The views of a scene show one set of named points, each view turned or mirrored, shifted and resized as a whole, with a little noise and some points left out.
(in the rows, 128 means zero)

Scene 1
View 1
Z_87: [128 114  92 113 141 107  97 136 154 107 152 174  77 149 146 159 155  62
 132  54 103 112 149 179 161 150 144]
Z_737: [110 119 112 132  84 115 106 102 125  81 114 140 138 105 184 191 113 101
 122 100 130 133 152 127  94 117 128]
Z_890: [110 129 117 117 117 119 114 107 138  98 113 133 129 114 168 169 118  95
 113  99 129 136 148 142 123 129 139]
Z_14: [123 110  94 110  78  98  94 118 145 104 172 193  81 144 179 203 138  62
 149  33 118  94 167 150 136 137 118]
Z_286: [100 131 123 156 145 138 120 105 119  69  56  85 183  75 158 138 108 129
  84 175 121 182 122 139  80 107 159]
Z_551: [113 127 116 118 160 127 113 117 144 100 105 126 126 117 146 141 130  94
 104 112 118 147 135 162 140 137 154]
Z_153: [108 127 122 113  90 116 115  99 133  97 124 139 131 111 186 189 109  96
 122  88 139 126 153 129 115 125 124]
Z_270: [110 118 112 110  46 101 108  96 136 100 154 167 113 122 203 222 112  81
 144  51 143 100 170 118 110 126 107]
Z_752: [103 136 130 134 164 140 125 105 132  88  66  88 167  88 152 129 110 119
  84 156 127 175 124 148 110 121 160]
Z_261: [111 116 106 125  62 105 104 103 128  89 141 162 119 116 191 208 120  84
 135  72 129 113 162 128 101 118 119]
Z_898: [116 106  90 138  39  96  91 109 124  77 149 181 110 119 198 224 128  80
 148  63 117 107 168 126  87 112 116]
Z_956: [129  89  66 190  53 103  73 130 107  43 125 177 121 107 180 200 146  89
 139  99  81 133 150 145  48  96 137]
Z_339: [107 136 133  68 103 111 125  93 157 133 155 151 104 134 182 191 110  78
 131  44 158 101 165 131 168 151 110]
View 2
Z_752: [ 45 160 104 135 165 140 125 110 160 129 130 171 193 146 120  95 117 139
 102 120 166 124 165 187 189  70 130]
Z_551: [ 94 164  92 140 156 135 152 116 127 150 122 131 142 141 122 121 121 154
 116 137 171 120 138 159 185  98 109]
Z_286: [ 30 133 111 139 154 148 101 104 168 126 128 190 200 155 129  71 108 128
 100 119 152 123 172 185 185  58 132]
Z_890: [102 136  89 141 144 153 145 127 136 143 123 146 144 132 132 128 124 144
 134 156 146 103 124 137 165  91 123]
Z_956: [110  42 105 171  95 164  86 102 113 154  91 163  85 173 165  78  87 118
 133 167 116  93 126  87 153  84 103]
Z_898: [144  68  88 158 104 176 124 133 119 150 106 155  96 135 163 129 114 128
 160 193 105  76  92  76 131  95 117]
Z_87: [145 143  81 151 135 140 165 122  92 173 101 100  75 143 134 144 121 162
 135 165 167 110 112 114 174 120  89]
Z_737: [105 104  96 146 130 164 127 129 140 137 121 168 147 135 146 117 118 131
 139 166 121  92 119 121 149  79 128]
Z_261: [133  94  87 150 122 170 135 137 131 145 116 154 122 127 155 135 122 134
 153 185 114  82  99  98 136  92 125]
Z_339: [156 160  69 131 150 157 189 159 132 148 135 121 134  99 136 185 148 156
 163 187 137  87  83 116 140 109 131]
Z_153: [113 120  88 139 139 163 144 138 142 138 126 157 147 122 141 137 126 137
 146 170 126  91 111 122 147  86 133]
View 3
Z_270: [123 116 133 150 134 174  88  80 102 151  92 119  39 148 127 141 108  73
 120 153 125  99 160 123 158  86 132]
Z_87: [100 136 160 177 117 181 102  87  94 124  73  97  86  91 143 188  89 103
  98 129 108 117  99 175 164 119 149]
Z_14: [106 131 154 172 134 181  84  66  90 127  75 103  48 130 133 175  97  76
 107 145 116 102 139 150 161 106 135]
Z_752: [143 104 103 119  82 163 167 145 145 187 128 134 130  67 132 112 103 143
 123 125 110 133  80 146 171  92 160]
Z_737: [136 112 116 133 107 168 128  96 124 166 113 123  71 116 121 131 113  95
 125 147 116 114 132 128 166  92 137]
Z_286: [155 100  89 106  70 160 180 139 157 197 140 134 123  68 119 104 113 138
 134 132 107 135  89 134 176  94 149]
Z_898: [128 119 127 146 117 175 107  56 110 147  99 110  33 140 109 155 119  64
 127 163 115 105 158 126 170 103 120]
Z_956: [140 123 110 131  83 171 147  36 132 151 116  98  47 103  83 165 134  67
 137 172  97 120 136 134 191 129 108]
Z_551: [125 119 129 146 101 172 135 125 121 158 102 118 114  77 140 147  91 128
 108 123 111 125  87 161 168 105 158]
Z_261: [126 116 128 144 120 172 109  78 114 154 100 119  49 132 122 145 112  80
 123 153 118 107 147 130 162  94 131]
Z_890: [126 115 125 143 108 169 124 112 119 161 104 124  89 102 135 137 100 111
 116 133 116 117 113 145 164  93 149]
Z_153: [131 110 122 139 120 170 111 106 115 167 107 130  67 128 130 125 105  98
 122 141 125 109 138 128 158  81 143]
View 4
Z_890: [137 106 163 108 135 152 109 141 138 133 127 130 147  93 125 113 102 101
 100 146 147 128 145 107 131 145 137]
Z_898: [104 127 171 124 119 137  76 103 113 182 139 168 168 108 138 113 130 109
  68 141 120 125 122  61 163 134 167]
Z_551: [153  97 148  82 149 152 130 153 150 125 125 121 144  84 123 119  94  85
 108 148 157 135 156 136 112 151 133]
Z_956: [126  94 168  94 122 148  54  93 126 216 166 188 184  94 147 107 124  91
  82 127 160 148 132  90 144 111 190]
Z_752: [176  62 169  97 144 177 102 160 169 114 129 115 142  67 113 109  71 111
 136 140 202 143 164 143 108 129 127]
Z_339: [108 149 157 130 137 135 139 146 118 113 103 117 135 113 122 124 115 107
  76 162  88 105 133  79 152 171 117]
Z_270: [101 138 174 141 121 139  90 118 112 153 122 147 157 112 132 117 123 118
  71 150 104 113 121  56 168 145 145]
Z_153: [129 113 172 127 130 152  98 134 133 136 123 132 149  97 122 112 105 115
  95 149 138 122 137  89 147 140 136]
Z_737: [132 103 175 122 126 157  83 126 134 151 133 144 155  93 125 111 102 115
  97 142 152 130 139  91 145 128 144]
Z_87: [123 137 123  66 152 125 153 138 122 154 129 139 150 107 140 129 130  57
  73 152 102 128 139 121 119 171 150]
Z_14: [ 99 151 146 104 135 124 123 119 108 164 130 152 158 116 139 123 137  83
  59 151  86 116 125  77 149 161 151]
View 5
Z_339: [148 150 144 106 105 133 150 147 153 124 115 154 134 150 154 115 184 118
 132 167 181 120 115 109 133 164 198]
Z_956: [153 131 113 112 118 132  91  86  78 103 142 110 103 107 125 139 185  39
 116  85  77  97  94 134 148 226 134]
Z_87: [154 175 144 103 113 113 122 173 147 135 142 138 148 115 136 110 169  88
 121 151 110 109  93 104 145 163 139]
Z_153: [136 127 119 121 121 132 147 106 116 117 111 149 103 138 153 131 170  86
 131 133 148 108 119 119 133 182 182]
Z_890: [131 133 115 122 127 120 150 117 119 127 116 153 104 124 151 124 153  81
 132 137 131 105 117 112 134 168 163]
Z_261: [151 131 127 109 106 141 124 103 112 107 121 134 114 140 141 132 195  83
 127 123 145 109 109 127 138 204 185]
Z_551: [119 142 113 127 138 105 158 136 125 139 121 162 107 110 153 120 129  75
 130 144 113 105 118 103 137 147 142]
Z_286: [ 90  98  74 148 162 104 178  73  81 130 104 169  57 102 164 140 101  45
 139 113 100  95 139 117 135 156 143]
Z_737: [135 121 113 119 122 132 141  92 104 114 116 146  97 129 148 134 168  75
 130 119 134 105 118 123 136 190 173]
Z_14: [170 164 150  95  93 139 108 147 138 115 136 127 145 139 134 118 207  97
 120 142 142 113  92 118 141 197 174]
Z_270: [160 134 137 102  96 149 121 106 121 102 117 134 120 152 142 129 210  97
 128 130 167 114 108 127 135 208 202]
Z_898: [164 136 132 101  98 149 103  98 106  99 127 121 117 142 135 134 210  78
 122 111 138 109 100 135 141 224 181]
View 6
Z_551: [170 122 122 146 160 162 140 113  91 116 125 136 161 167 118  76 113 154
 113  96 107 155 103  79 103 136 105]
Z_956: [118 185 138  88 158 111 156 104 158 150 119 136 204 185 178 144 118 148
 103 142 119 195 190 158  86  80  91]
Z_14: [128 184 168 111 170  84 151 134 145 145  99 103 213 193 157 124  94 157
 102 102 111 112  79  96 142 143  82]
Z_339: [148 158 161 143 160  95 134 132 109 143 124 117 190 190  99 122  75 131
 119 105 108 113  32  74 160 167 100]
Z_87: [154 154 146 128 176 131 155 132 122 115  95 106 196 172 159  72 116 184
  96  76 104 111  91  70 119 146  82]
Z_261: [128 175 157 116 153  87 138 118 132 160 127 133 198 197 121 159  82 121
 120 137 117 160  98 126 135 127  99]
Z_270: [124 184 169 111 160  72 141 126 136 166 124 123 205 202 124 162  75 119
 119 135 116 141  76 121 149 135  96]
Z_752: [180  94  95 158 140 191 131  93  64 120 161 171 130 163  80  92 110 121
 130 130 110 214 132 102  79 116 131]
Z_737: [141 155 138 125 149 117 140 107 113 149 140 146 176 186 115 143  94 119
 122 140 113 182 118 124 114 116 110]
Z_286: [174 101  91 151 133 188 131  82  68 129 169 182 128 164  83 114 114 112
 134 146 114 236 157 122  67  97 137]
Z_890: [156 138 132 136 153 137 137 112 102 136 135 141 168 177 111 114  98 134
 119 120 108 166 100  97 113 130 109]
Z_898: [118 194 161  98 158  78 149 118 151 163 118 125 211 197 153 163  91 132
 111 139 117 158 119 134 130 113  89]

Which points are out of place in each view (at most two, in the order of its rows)? Write none if all are in place.
view 1 | none
view 2 | Z_87
view 3 | Z_153
view 4 | none
view 5 | Z_956
view 6 | Z_551, Z_261
